Points, in no order, along strands that fork, close into loops and pass close to each other.
In the rows, 128 means zero.
Two points are linked if the straight distance between their rows is under 101. Some points are linked to none.
z230: [115 179 108  76 130 134 126  91 140  43  21 110 133 153 127 179  92 123
 175 113 115 156]
z325: [134  83 164 140 124 128 138 147  90 155 126 142 142 115 140  66 186 132
 118 105  76 156]
z995: [107  44 103 164 119 117 129 140 118 113 151 135 135 118  84  81 158 163
 164 135  91 112]
z142: [100 135  84 156 111 105 114 175 137 116 102 122 163  69 103 110 128 134
 158 128  93 178]
z763: [128  60 130 122  88 141 147 135 146 139 184 155 135 127 113  80 139 152
 117 115 140  99]
z39: [116 136 142 122 127 103 132 126 126 132  81 117 126  97  85 189 120  88
 158 102 163 142]
z182: [107 101  68 165 116 149 120 149 117 103 160 104 153 125 117  73 127 146
 130  99  83 109]
z998: [114 128 115 142 145 137 148 133 138 115 112 130 138 122 141  68 129 128
 123  72  49 116]
z627: [143 104 122 159 102  88 141 142 100 140 137 135 157  61 172 128 153  91
 130 102 118 174]
z62: [136 129 179 124 173 130 143 144 106 161 125 135 124 129 150 105 154 107
 105 114 103  99]
z22: [ 98 112 107 150  93 108 121 150 112 107 101 103 110  89 110  92 159 123
 145 146  60 120]
z966: [145 206 126 105 177 121 135 107 156  90  23 131 166 124 124 146 123 123
 146 134  94 156]
z38: [157 131 172 144 163 114 151 101 124 171 179 125 100 164 165 161 105 126
  86 119 155  64]
z158: [148 102  92 141 128 126 123 144 128 178 169  89 106 127 105 125 150 115
 109 115 156 117]
z30: [127 142 148 125 114 149  88 135 137 134 148  95 120 145 170 133 122 138
 114 123 151  89]
z138: [124  96 121 132  94 124 113 142 150 121 146 146 139  85 136 103 145 119
 144 123 120 140]
z934: [112 169 148 109 139 106 122 140 138 102  45 118 106 116 126 146 133  95
 147 138  86 127]
z312: [117 194 169 135 175  83 108 120 115 129 123 148 119 112 150 152  95 135
 179 152 120 121]
z630: [144 164 167 116 112 114 119 106 129 145 143 141 137 100 147 149 107 111
 149 138 167  95]
z603: [105 124 131 153 117  82 129 143 134 115  90 100 135  69 113 170 134 107
 164 103 146 181]
z87: [131  98  99 139  94  95 138 155 133 166 121 150 140  81  83 130 150 107
 172 101 152 169]
z186: [114 165 155 115 122 120 133 103 111 135  92 118 110 132  97 209  78  88
 163 133 190 129]
z753: [155 200 164  95 151 149 106 119 101 108  87 121 116 158 130 171 130  90
  95 166 140  98]
z948: [120 155 141 112 170 141 138 103 129 109 101 115 124 139 166  86 131 125
 112  94  62  95]
z860: [150  28  64 130 118 120 141 113 125 129 181 169 114 114 165  93 158 115
 144 157 161 189]
z705: [135 175  88 106 161 159 143 134 176  88  71 125 148 180 122 122 109 138
 118 104  94 101]
z540: [100 124  94 133 117  89 117 145 141  70  51 104 128 104  93 152 137 127
 185 111 108 128]
z187: [141  50  79 130 130 133  95 119 137 123 181 135 117  99 174 106 155 138
 144 141 158 162]
z474: [121 125 133 129 104  92  92 122 123 123 139 106  96  97 173 155 122 124
 190 121 164 147]
z278: [147 151 125 108 147 168 131 165 155 103  86 123 133 210  92 186 137 116
  75 148 152 106]
z337: [161 158 161 131 140  71 148 101 128 182 196 166 125 111 121 145 126 118
 133 154 170 123]
z16: [156 163 174 107 138 121 116 107  91 144 125 114  91 142 137 155 131  98
 101 157 150  74]
z271: [121  95  97 132 106 146 121 147 129 101 124  88 110 178  65 119 141 148
 118 138 114  43]
z55: [149  96  68 149 109  88 128 114 134 149 153 148 155  67 135 127 154 119
 152 143 189 238]
z185: [119 114  76 143  97 114 117 123 147 137 173 148 139  71 143 137 110 125
 167 134 180 210]
z88: [124 209 168 111 172 113 138 121 121 111  96 157 118 151 132 137 100 130
 148 160  95  99]
z59: [146 215 142 110 150 150 130 110 104  97 109 142 139 207 148 201  69 119
  96 147 132  90]
z606: [ 81 115 111 124 101 153 118 133 113 103 115  83  81 163 125  98 120 148
 140 113  77  69]
z413: [118 154  82 131 155 129 140 148 151 108  76 116 144 136 104  95 120 132
 133  95  74 108]
z686: [120 151 118 110  93 123 116 140 158 151 151 102 102 157 127 162  85 140
 166 122 185 112]
z730: [ 80  92 151 122 107 160 131 142 129 126 147 100  75 161 108 102 124 155
  99 123 103  87]
z502: [126 159  97  90 128 181 106 123 120  70  49 112 157 195  86 198 112 112
 125 117 153 152]
z938: [112 186 147  78 153 148 121  66 107  33  16 108 145 168 126 198  89 116
 172 133 127 208]
z682: [157  92 122 112  89 124 146 111 178 163 200 144 108 132 125 110 139 128
 110 108 172 110]
z504: [146  46  68 159 102  99 151 145 123 146 167 167 131  93 132 102 154 115
 156 116 131 177]
z965: [121  96 161 138 159 158 152 136 136 145 145  98 101 187 140 147 120 156
  62 115 122  61]
z929: [119 190 160 133 169 117 123 125 118 160 105 127 170  95 117 156  85 120
 138 115 161 162]
z146: [140  75  88 156 116 133 117 152  98 139 155 155 148  93 149  67 174 139
 115 153  89 199]
z375: [ 99 229 149  93 146 130 123 125 127  96  81 138 104 164 144 161  67 125
 164 146 103 109]
z795: [133 179 166 159 168  95 122 137 128 151 145 171 143 101 150 126 124 128
 144 144 125 137]
z14: [110 216  92  77 146 164 134  99 125  58  43 121 118 201 133 175  68 121
 168 115 104 167]
z118: [134 132 153 146 167  99 118 150 126 177 159 140 110 108 158 135 149 122
 147 143 129 154]
z90: [117 112 137 116 107 131 118 131 126 113  99 106 138 102 127  56 170 147
 108 141  48 102]
z164: [126 105 114 152 142 123 121 167 124 136 149 178 151  87 180  90 140 132
 138 152 105 197]
z18: [107 126 142 147 134 118  96 117  97 110 146 131 109  89 194 103 134 119
 137 135  81 152]
z867: [108 101 131 131 146 124 109 156 114 157 175 121  67 118 145 114 151 122
 120 127 108 150]
z304: [149 131 124 132 134 119 134 152 117 164 123 112 138 116 127 112 163 113
 114 110 124 113]
z281: [143  84 170 135 144 161 123 115 135 145 184 149 141 139 162  91 149 180
  87 114 134 117]
z839: [124 148 147 101 124 153 133 146 148 115  97 126 116 182 121 119 111 128
 109 131 108  63]
z823: [129 202 144 107 169 130 120 115 130 113  58 117 180 124 118 143 102 115
 129 114 132 143]
z602: [130 113 183 144 120 136 127 109 153 150 207 148 120 140 175 112 120 177
  81 157 149 105]
z534: [132  64 133 160 116 145 161 145 145 175 180 101 128 157  93 108 153 180
  58 124 130  96]
z738: [120 113  88 167 114  95 123 162 132  98 119 146 165  74 162 104 145 141
 143 128 100 207]
z444: [138 184 154 115 125 128 133 126 123 129 108 144 126 146 126 185  79 101
 138 132 165  92]
z555: [133  94 160 124 141 150 107 134 132 139 146 103 141 132 133  75 171 169
 103 125 122 104]
z445: [143 144 150 144 152 136 140 137 139 150 144 120 103 194 160 174  86 136
  94 111 144  68]
z944: [105 118 169 126 136 147 116  96 100 132 158 127 130  98 186  70 157 134
  93 140  66 143]
z832: [137  18 105 127  93 132 155 128 126 146 210 173 119 124 113  76 160 148
 128 122 133 136]
z505: [116 102  53 164 100 124 116 140 125 147 188  87 111 127  80 118 141 134
 145 128 146 126]
z525: [107  64 160 120 132 149 131 113  88 132 152 136 135  99 145  60 183 148
  88 125  69 163]
z243: [134 215 159 100 156 152 128  73 109  76  65 144 171 167 106 195  56 123
 139 136 154 130]
z279: [127 137  85 126  95 165 114 160 136 101 103  86 111 189  88 159 113 135
 125 133 144  61]
z597: [ 86  48 128 134 115 117 117 143 121 102 144 125  93 122 123  77 151 150
 159 106  89 104]
z238: [119 162 116 123 125 131 103 169 147 145  97  93 118 125  85 148 133 134
 145 147 141 122]
z859: [ 95  76 143 131 124 137 105 134 107 119 177 143  77  97 177 104 142 119
 128 152 101 159]
z561: [150  39 138 106 119 149 153  95 100 144 174 204 123 126 170  84 168 131
 110 174 148 194]
z637: [133 179 153 148 151  89 149  94 103 170 141 140 143  90 121 179  79 106
 136 119 177 152]
z696: [131 205 137 101 135 163 124 121 141  92  68 145 156 193 118 194  64 122
 102 132 150 127]
z124: [158 179 155 147 162  84 132  95  93 172 174 165 140  93 111 156  86 132
 142 157 168 121]
z816: [149 165 142 126 113 116 129 115 167 173 162 106 107 157 127 185  86 143
 117 143 196 109]
z318: [156 167 150 107 151 160 133 138 121 111  92 127 104 207 124 187 135  87
  78 153 148  80]
z622: [176 123 192 145 133  96 141 105 116 178 204 173 129 119 144 117 131 122
 103 160 152 109]
z309: [131  84 108 127 116 137 145 155 119 109 100 116 134 139  80 118 146 117
 137 102 121  66]
z684: [125 168 174 107 150 160 158 116 157  92 101 153 115 206 148 123  97 148
  92 126  92  62]
z308: [131 114  94 133  77 127 124 127 161 149 175 143 138  85 132 126 111 121
 150 105 169 149]
z984: [133 102 156 152 140 137 161 146 162 177 160 112  96 175 118 136 143 144
  75 124 142  88]
z661: [140 141 144 129  94 119 139 114 165 174 200 140 118 142 144 140 107 146
  98 136 174 108]
z659: [104 149  88 139 109 111 107 161 147 145 125 105 137  86  74 128 121 135
 156 148 134 157]
z453: [127  81 141 128  92 143 144 140 124 136 143 129 117 120 114  96 134 121
 118  89 134  68]
z697: [127 193 158  86 176 145 118  69 108  62  28 138 166 153 101 181  78 109
 146 135 127 171]
z589: [160 132 105 130 124  86 147 135 133 201 167 107 125 114  97 130 154 112
 118 121 177 157]
z873: [157  61 128 112 122 138 152  69 131 158 219 174 102 132 162  97 139 127
 103 155 166 166]
z406: [146 182 178 122 153 141 144 116 130  95 114 149 111 216 158 182  70 132
  81 161 105  49]
z799: [144 158 112 117 136 141 137 137 152 159  96  92 137 146  78 182 128 115
  98 140 202 126]
z720: [112 117 137 170 122  58 129 135 117 111 133 122 123  64 172 164 130 102
 148 111 127 201]
z726: [117 148 124 137 135 105 118 145 118 106  85 106 115  92 138 112 153 106
 142 122  71 134]
z740: [128 148 114 103 138 160 132 134 129 122  68 115 139 165  56 189 118 107
 128 122 178 149]
z264: [ 96 137  73 121  92 146  98 151 113  93  97  81 107 154 107 130 102 135
 158 129 111  85]
z150: [119 168 128  98 114 143 117 134 140  91  77 131 118 169 117 163 101 111
 143 107 130  82]
z275: [144 155 123 131 135 148 126 170 163 151 115 100 126 166  95 156 144 135
  95 158 162  97]
z787: [130  85 147 138 119 160 141 140 125 147 149 107 146 138 101  82 159 168
  51 121  99  97]
z801: [138  37  84 158  95 114 140 138 114 141 183 141 120 123  88  78 170 135
 152 141 119 137]
z412: [151 111 107 128 113  61 153 123 136 191 142 127 132  83  91 148 161  95
 150 107 172 189]
z209: [131 168  70  89 140 150 125  99 154  52  22 115 137 156 116 144 136 113
 162 116  91 139]
z722: [139 138 107 135 107 141 130 136 147 137 132 119 150 103 115 146  97 114
 137  85 171 117]
z34: [142 175 176 129 166 130 136 111 106 125 132 131 139 132 163 115 109 111
 102 114 101  80]
z63: [148 135 122 148 139 114 116 132 110 140 136 137 169  68 171 125 123 104
 143  90 144 153]
z532: [ 96  89  74 168 119 128 135 133 110  88 147 110 162  92 121  53 150 155
 126 143  39 142]
z822: [166  97 139 137 122 108 147 133 115 181 188 187 128  99 162 106 160 118
 135 136 142 192]
z871: [ 92 142 119 123 110 103 111 125 146 143 134 101 108 109 124 168  87 131
 186 106 181 152]
z593: [107 162 128 105 135 100 118 126 154  85  24 119 154  97 102 153 128 110
 168 123 107 145]
z193: [124  26  92 140 106 157 121 133  91 111 160 152 133  99 143  69 180 153
 118 168 111 179]
z81: [123 126 133  97 135 159 131  94 155  96  78 101 129 131 122  50 165 168
 108 123  48  93]
z172: [111 135  55 172 121 137 116 165 122 130 150  88 148 136  87 111 126 146
 138 131 121 104]
z681: [147 123 163 131 107 133 107 110 133 129 161 140 134  80 166  99 147 121
 143 131 146 111]
z418: [120  63 186 123 126 171 142  90 112 165 211 157 138 122 154  97 155 174
  64 133 133 153]
z521: [131  32 137 121 113 169 130 102 105 139 178 161 147 113 139  69 162 168
  92 154 145 171]

A tip is a point with one link. Name the tips that can be reached along the links from each point below, in the order of the rows.
z505 => z87, z705, z532
z934 => z540, z622, z81
z150 => z55, z14, z209, z722, z63
z88 => z325, z375

How many points has the smallest loop of links through each point below? Write - if it is on no loop.
z39 => -
z602 => -
z412 => -

A fork is a point with three links, a tip a point with one. Leave the first point through the second and follow the links. Name the first fork or tip that comes.
z375 / z88 => z325
z325 / z525 => z375
z938 / z697 => z444
z444 / z150 => z230

Name the points in between on the shortest way along the links from the first point to the second, in order.
z418 / z995 => z281, z602, z661, z682, z763, z832, z801
z164 / z445 => z146, z193, z521, z418, z281, z555, z787, z534, z984, z965
z55 / z230 => z185, z308, z138, z681, z630, z444, z150, z839, z684, z406, z59, z696, z243, z697, z938
z279 / z753 => z271, z309, z453, z763, z682, z661, z602, z281, z418, z521, z193, z146, z164, z738, z142, z659, z238, z275, z278, z318
z81 / z622 => z90, z22, z726, z934, z593, z966, z823, z929, z637, z124, z337
z705 / z532 => z413, z998, z948, z34, z62, z304, z158, z505, z172, z182
